Each row is a point on a tangle of strands that fork and nearly touch. The rows are in no order.
Two points are linked if the straight distance between their rows is under 116. Some points are linked to none.
Q683: [  5 -32  34 -14 -27 -35  13  13 -15 -11 -82  12 -14  13 -11 -19  14  11
 -20  -6 -26  12 -14 -30  40 -52 -30  36]
Q889: [-15  18  45  22  14 -86   9  29  29  24  25  20  20 -50 -22  13  11  21
  23  -2  54  15  11  12  59  37   6 -19]
Q30: [ 63  -1 -55  -1  -8   3 -18  -9 -22  30  17  41  68 -12 -43 -15   7 -20
 -50  16 -34 -17 -13 -24 -11 -34   0  38]
Q276: [ 58   4 -31   9  25  27  20 -30 -50 -14  18 -31   4  -5  51   4 -15   5
 -12  12 -33  29  20  37 -26  -3   6   6]
Q216: [-58  18  -2  10   1 -40  36  48  43 -19 -24 -22 -10  14  54  24 -43  14
  19   2  -2 -20   8  25  20  13  36 -45]
Q454: [ 17  18   5  -6 -18 -12  10 -37 -24 -21  -4 -18   6 -42 -31  -9  18  20
 -16 -40  27  24  51  24   1  47  33  65]
Q156: [ 48 -24   5  20 -19  -1 -13 -28 -13  43 -12  37 -11   8 -32 -21  38 -38
 -39   8 -40 -18 -27 -61 -12 -55 -47   8]
Q110: [ -4  -3  18 -10  -9 -15 -13  -4  21   6 -64  22  58 -35 -66 -32  24 -30
 -46 -41 -48   8 -26 -54   0 -52 -11   0]
Q301: [ 29  23  -6 -16  36  65 -26  -9 -11  -2  23  -6  59  -5  -5 -25 -13   1
   0 -10 -18  24 -16   2 -17   6 -25 -33]
Q84: [  6  25   9  11 -55 -21  12 -28 -21 -37 -33 -29   0 -36   0 -13  -4  54
  -5 -34  19   6  56  53 -12  37  42  54]
Q595: [-43   6  39  20 -28  16 -41  19  21  -4 -21 -42 -34  19  23  -2  18  48
  32 -36  -3  -5  24 -14 -27  32  45   7]
Q268: [ 30  -4  -9 -36   6 -13  26 -14 -58  -4 -46   8  19   6 -13  12  -7   1
 -36  -3 -24  27  -5   0   6 -51   8  38]
Q661: [ 22  34  -2  27   2  21  14  44  -9   5  26 -47  23  20  45  21 -45  -7
  34  31   8 -30 -15  63  -4  20 -11 -13]
Q159: [ 38  48  -9  -2  46  46 -16  10 -32  11  41  -8  26  -7   7  10  -4 -20
   7  -9  19  34  -1  23  16  12  -1  -6]
Q741: [ 14   6  62  30  18 -44  47  35   0  15   5 -44   9  -8  30   2 -25  -1
  14  37   8  -5 -48  41  25  15 -37 -38]
Q660: [ 23  26   1   4  34 -36  30  29  24  20  49   8  30 -16  -3  13  -2 -28
   4  41  18  -1  -9  31  49  28   0 -20]
Q960: [ 31 -14 -29 -28  -2  23  -4 -19 -57   6 -24  20   4  40  18   9 -12 -21
  -5  -6 -17  -2 -20   1 -18 -47 -18  23]
Q759: [-25  35  17  50 -21 -25  16  -9  30 -17  21 -31 -34 -55  39 -18 -10 -30
  46 -17  62  -6   3  59 -17  28 -20  -4]
Q59: [-38  11 -46 -25  26  16 -19 -14  20  -6   1  35  -3 -23 -30 -27 -20 -33
 -14 -57  42   0   8  -7  23  12 -15 -22]
Q550: [-48   4   6   8  -2 -52 -34  28  44  30  44  13 -10 -23 -25   8  15   5
  39  12  71  -9  16  11  32  33  18 -17]
Q150: [  7 -37   0  22 -34  30  -5 -15  -4   8 -20  19 -56  62  12  15  34  -9
 -21  15 -49 -28  -8 -36 -38 -37 -17   9]
Q326: [-52  14 -14 -11  -6  -1 -18  33  33  26 -18 -19 -39  34  14  29  -5 -34
   9   0   7 -47 -18  -7 -13  -2  31 -18]
Q202: [-19 -36  16  15 -27   2  -8 -53  25   1 -56  26 -13   5 -57 -31  48   1
 -57 -18 -40  22 -13 -61  -2 -27 -43  11]
Q617: [ 12  -1 -16   5 -31  32 -15   3  -5  -5   7 -22  -6  56  49  19  -4  14
  14  31 -56 -39  -9  10 -56  -8  18  -6]
Q517: [ -6  -5 -19 -20 -56 -34   2 -65 -25 -14 -41  21 -24 -13 -24  -9   6   1
 -15 -30  19 -15  24  15 -22  -5  11  60]
Q288: [ -9  24 -17  -4 -14   3 -58 -30 -26   5   1  29  11 -46 -45 -22  18  46
   9 -49  64  10  21   0   2  24  18  18]
Q434: [ 34   5  -8 -28  27  12 -27 -12   8  13  54  12  31 -38 -27 -28  16 -19
   2 -14   2  24  23 -28 -13  20  15  22]
Q246: [ -6  -2  12  -9  22  11  -1 -13  17   0  47 -12 -13 -21  26  -7  -6 -16
  46  22  36  14 -11  13 -11  22 -20 -27]
Q825: [ 31  17 -14 -20  15   1   0 -35 -20   3  31  -5   8 -32 -28   7  25 -27
 -19 -26   6  33  41  -1  -8  25  32  55]
Q828: [ -4  21  38  14  55 -36  22  36  18   4  13  18  22 -61 -16  11 -22  23
  15 -12  60  18  12   4  59  33 -10 -34]
Q817: [-36  46  15  26  16 -33  45  27  28 -22  -6 -35  -7 -25  47  39 -32  -6
  33 -12  40   8  24  52  19  25  25 -23]
Q462: [-35 -27  -9 -12 -11  13 -57 -15   7  32  -5  31 -18   3 -39 -26  43   4
  -5 -27  26  12  -3 -60   6  -1  -1  15]
Q933: [ 34   2 -46  15  30  20  31   4 -16 -21  31 -21  -7   8  75   5 -36 -12
  18  21 -22  16  38  57 -18   6 -16 -22]
Q516: [ 27  37   9  27  -9 -23  44  48  -4  13  35   6  63   6  10  26 -27   0
  -2  39  20 -30 -18  39  61  30   7  -1]
Q334: [-37  -9 -18 -23   1  12  -3  48   5   1 -19  12 -45  40  30  16 -18 -13
  12 -13  18 -19   1   8  29 -14  -1 -14]
Q50: [-28  40   2  24  33 -19  32  33   0   4  22 -19  -5 -23   8  53 -18 -23
  30 -11  66  10  35  33  29  17  36  -1]
Q471: [-14  -2   8  -6  -7 -55  48 -26 -42 -54 -33 -34  -9 -21  10  17 -13  26
 -14 -10 -25  27  18  27  11 -13  59  26]
Q108: [-41   9 -22  -5  17   0 -10  62   0 -10 -27  -8 -38  23  48  30 -35  14
  31 -31  14  -8  29  28  15  -1  31 -21]
Q712: [-11 -23  40  19  -2  29 -25  43  11  -2  -6 -53 -24  33  49 -11   9  43
  54  -8  -6  10  18 -11 -21  29  10  -8]
Q799: [ 70  -9 -17  16 -28 -36   0 -14 -27  25   1  44  35   2 -42  -3  27 -32
 -42  34 -44 -32 -25 -23   2 -61 -18  44]
Q28: [  0  -2 -17 -26  32   6   9  31  30  20  39  23  15  11 -23  -1 -19 -27
 -11  31  20 -19 -12  -5  42  25 -18 -29]
Q375: [  2 -18  -5 -36  24  -7 -14   1 -21 -27 -80  18  35 -16 -29 -27 -11  36
 -35 -57 -29  36   7 -31  11 -23   1   9]
Q427: [ 17  40  -7   3  30  30  -2  20 -24   2  19 -27  -6   1  29  33   1 -21
  20 -22  31  16  21  25   6  16  34  13]
Q121: [  9 -29  26  -7 -31 -58  24 -25   9 -17  -3  35 -24  -5 -68  -4  29 -18
 -34  25 -35 -14 -13 -35  18 -43 -11  26]
Q310: [  0  31  19  33  -6  11 -49 -12 -15   1   4  -1  -8 -59  -5 -19   4  53
  55 -40  89   8  25  24  -9  34 -11   4]
Q2: [ 18  20  53  15 -10  -9   6  -9 -20 -14   0 -47   7 -50  41  -4   7  13
  49 -18  14  28  10  11 -44   0  30  29]
Q772: [-29  22 -16  -3  33   1 -12  16  32  -4  16  28  11 -53 -30 -17 -25   8
   7 -40  69   4  23  -5  45  41  -5 -31]
Q865: [  9 -21 -35  14 -23  60 -15  14  10  41   6  32  -9  50 -17   1   6 -32
 -28  33 -11 -39 -23 -26   6 -31 -64  -5]
Q556: [  1 -16   5  43  -9   6  42  -4  22   9  45  15  14  35   7  16 -11  27
 -27  86 -13 -29 -34  11  35  25 -37 -56]
Q912: [-36  -8 -52 -23  30  17  -6 -13  19 -17 -23  42 -28  12   5 -27 -19 -31
 -22 -39   9   2  -9  -4  25 -14 -41 -39]
Q709: [ 27  21  -9  38  26  11  27  13 -14  -7  19 -65  -3  13  65  14 -32 -39
  40  10  -9  -2   7  66 -35   9 -12 -11]
Q351: [  1   1   5 -37   4 -36  35 -35 -32 -40 -29  10   2 -26 -35   5  -2   9
 -38  -3 -14  33  -3  -1  27 -30  15  27]
Q879: [-12  -5  16 -22 -11 -11 -46 -18 -14   6  -3  24  10 -29 -36 -12  38  47
   3 -22  27  24  -1 -35   7   8  28  23]
Q781: [ 40 -14  13 -11 -21 -51  34 -12 -15  -7  -1  23   1   6 -45  18  12 -22
 -35  44 -49 -31 -24 -17  -1 -45  16  36]
Q697: [  3 -22  32 -35  -8   6 -15 -10 -16 -11 -16  -5   2   3  -6 -10  24  55
  -4   9 -17  30  -7 -29   3   2  17  16]
Q880: [ -7 -16 -19 -39   0   8  -6 -35 -30   1  -4  18 -25  17  11   8  -9 -36
  18 -18  12  -1   1 -11 -27 -30   0  20]
Q585: [ 16   3  28  -2  -3 -23  40 -25 -36 -31  -8 -43  11 -19  33  13 -11  20
  14   2 -29  27  13  11 -28  -6  60  30]
Q213: [  7  -4 -17   7   6  85 -27 -12  12  -2  13  -6  73  19 -10 -33   2  14
 -17   8 -43   8 -27 -26 -29   4 -22 -43]
Q5: [ -8 -20 -41 -14  13  40  -4  18  31  26  16  37   8  31 -23  -6  -6 -31
 -24  31   6 -25 -22 -28  21  -7 -43 -29]
Q249: [  1 -26 -14 -21   2  59 -13 -13  -4  -5 -30  15  59  28 -18 -32   0  22
 -35  -6 -61  15 -21 -44 -21 -28 -20 -20]
Q577: [-42   1   3   2   3 -30   7   9  55  18  23 -11 -39  11   3  30   3 -20
   8  46  13 -44 -16   5   5  24  19 -35]
Q653: [-19 -13   7 -30 -12   7 -15 -48  -7  -8  37   3 -21  -9   7  -7   3  -2
  38  -6  25   3  10 -10 -28  16  12   8]
Q980: [ 15 -24  -5   4 -32  41 -12 -20 -11  25   0  33 -13  40 -17  -4  39 -11
 -34  22 -40  -5 -23 -48 -12 -46 -30  11]
Q609: [-23  35  48  44  -7 -64  56  27  36 -21 -17 -30 -13 -47  38   2 -12 -18
  31 -13  41  10  -8  57  13  20 -22  -9]
Q357: [ 44  -4 -15 -28  -6  25 -10  -7  -1  16  42  32  38 -11 -25 -17  19 -12
 -15  14 -30   3   5 -37 -14 -10  10  23]
Q373: [-34 -10   4  37   0  12  13   6  54   7  27 -15 -46  53  14  37   9  -8
  -5  64 -14 -38 -15   4 -13  21   1 -54]
Q463: [ -9 -32  25  25  26  47 -20  45  16  13  10 -42 -23  23  41 -21  -2  35
  35  20  12  21   0   0  10  36 -27 -31]
Q144: [-16 -36  -3 -32  -2  33 -29  -2 -11  -4 -12  -5 -30  29  15 -24  11  44
  -6 -11 -24  24  10 -24  -8   0  -9 -11]
Q481: [-25 -53  23  -2 -24 -25  22 -40  19 -33 -34  20 -24  14 -58 -16  33  25
 -51  23 -35  13 -17 -38  27 -11 -15  17]
Q973: [ 38  -3   3 -13 -19 -34  30 -35 -23 -18  -6  12  -6   4 -18  48  -2 -17
 -22  35 -48 -27  -1  -7 -59 -38  36  34]
Q469: [  6  -1   9 -34  15 -15 -23  12 -11  20 -54  31  44 -46 -66 -11   3   9
 -35 -48  -2  25  -1 -55  14 -42  -1  27]
Q193: [ 34   4   7 -11 -14   9  -1 -25  -3 -12  14  -8 -10  21  18  34  11  -8
   6  32 -42 -33  -3  -1 -66  -9  31   9]
Q604: [-22 -15  42  21  13  -9  18  30  36   0  12 -37 -24   0  36 -11 -13   9
  42  29  26   2 -17  22  14  31 -36 -41]
Q487: [-15  24   7  -6 -21 -17  -7 -34   1 -41 -23 -36 -20  18  19  -1   2   0
  14 -46 -43 -14  18  23 -55  24  50  29]
Q511: [  6   8 -40   5 -21  32   1  37  -5   5  14 -19   4  51  44  20 -38   1
  11  29  -9 -54 -13  35  -9   3   0  -8]
Q586: [  4 -43 -15 -25  13  32 -32  15 -32   2 -47  12  19  34  -1 -37  -6  39
 -26 -33 -44  26  -4 -40   3 -28 -20 -10]
Q714: [-17 -24 -14  22  -7  20  29  11  25   8  21  18 -17  80  -2  38 -10   6
 -19  73 -12 -41 -24  12  14   8 -34 -46]
Q93: [  0  31  38  35  -8  -9 -13   6  16   2  16 -52 -18 -58  33  -4   9 -31
  59 -23  36   6   0  27 -48  11   6  20]
Q699: [-57 -26  -3   8 -11  -7 -55   9  23  43  46  10 -30   8 -31 -11  41  -2
  31  -2  44   0  14 -29  10  23  21   5]
Q688: [  4 -18 -75 -14  31  39 -16  -1  -6  -5 -23  31   3  25  18 -25 -33 -16
 -33 -15 -39   3  -6   2 -11 -27 -52 -52]

A fork is a point with three links, a tip a point with one. Leave the first point through the second and follow the links. Name the first fork or tip that comes.
Q973, Q193 -> Q276
Q471, Q351 -> Q604
Q108, Q334 -> Q556
Q84, Q454 -> Q799

Follow the links from the first point to the second, and from the first to the third. Name the last point that the two ways share.
Q28, Q454, Q973 -> Q799
Q202, Q357, Q661 -> Q781
Q310, Q759, Q110 -> Q586
Q268, Q427, Q108 -> Q817
Q511, Q825, Q150 -> Q799
Q586, Q653, Q556 -> Q817
Q59, Q216, Q469 -> Q586
Q434, Q276, Q202 -> Q781
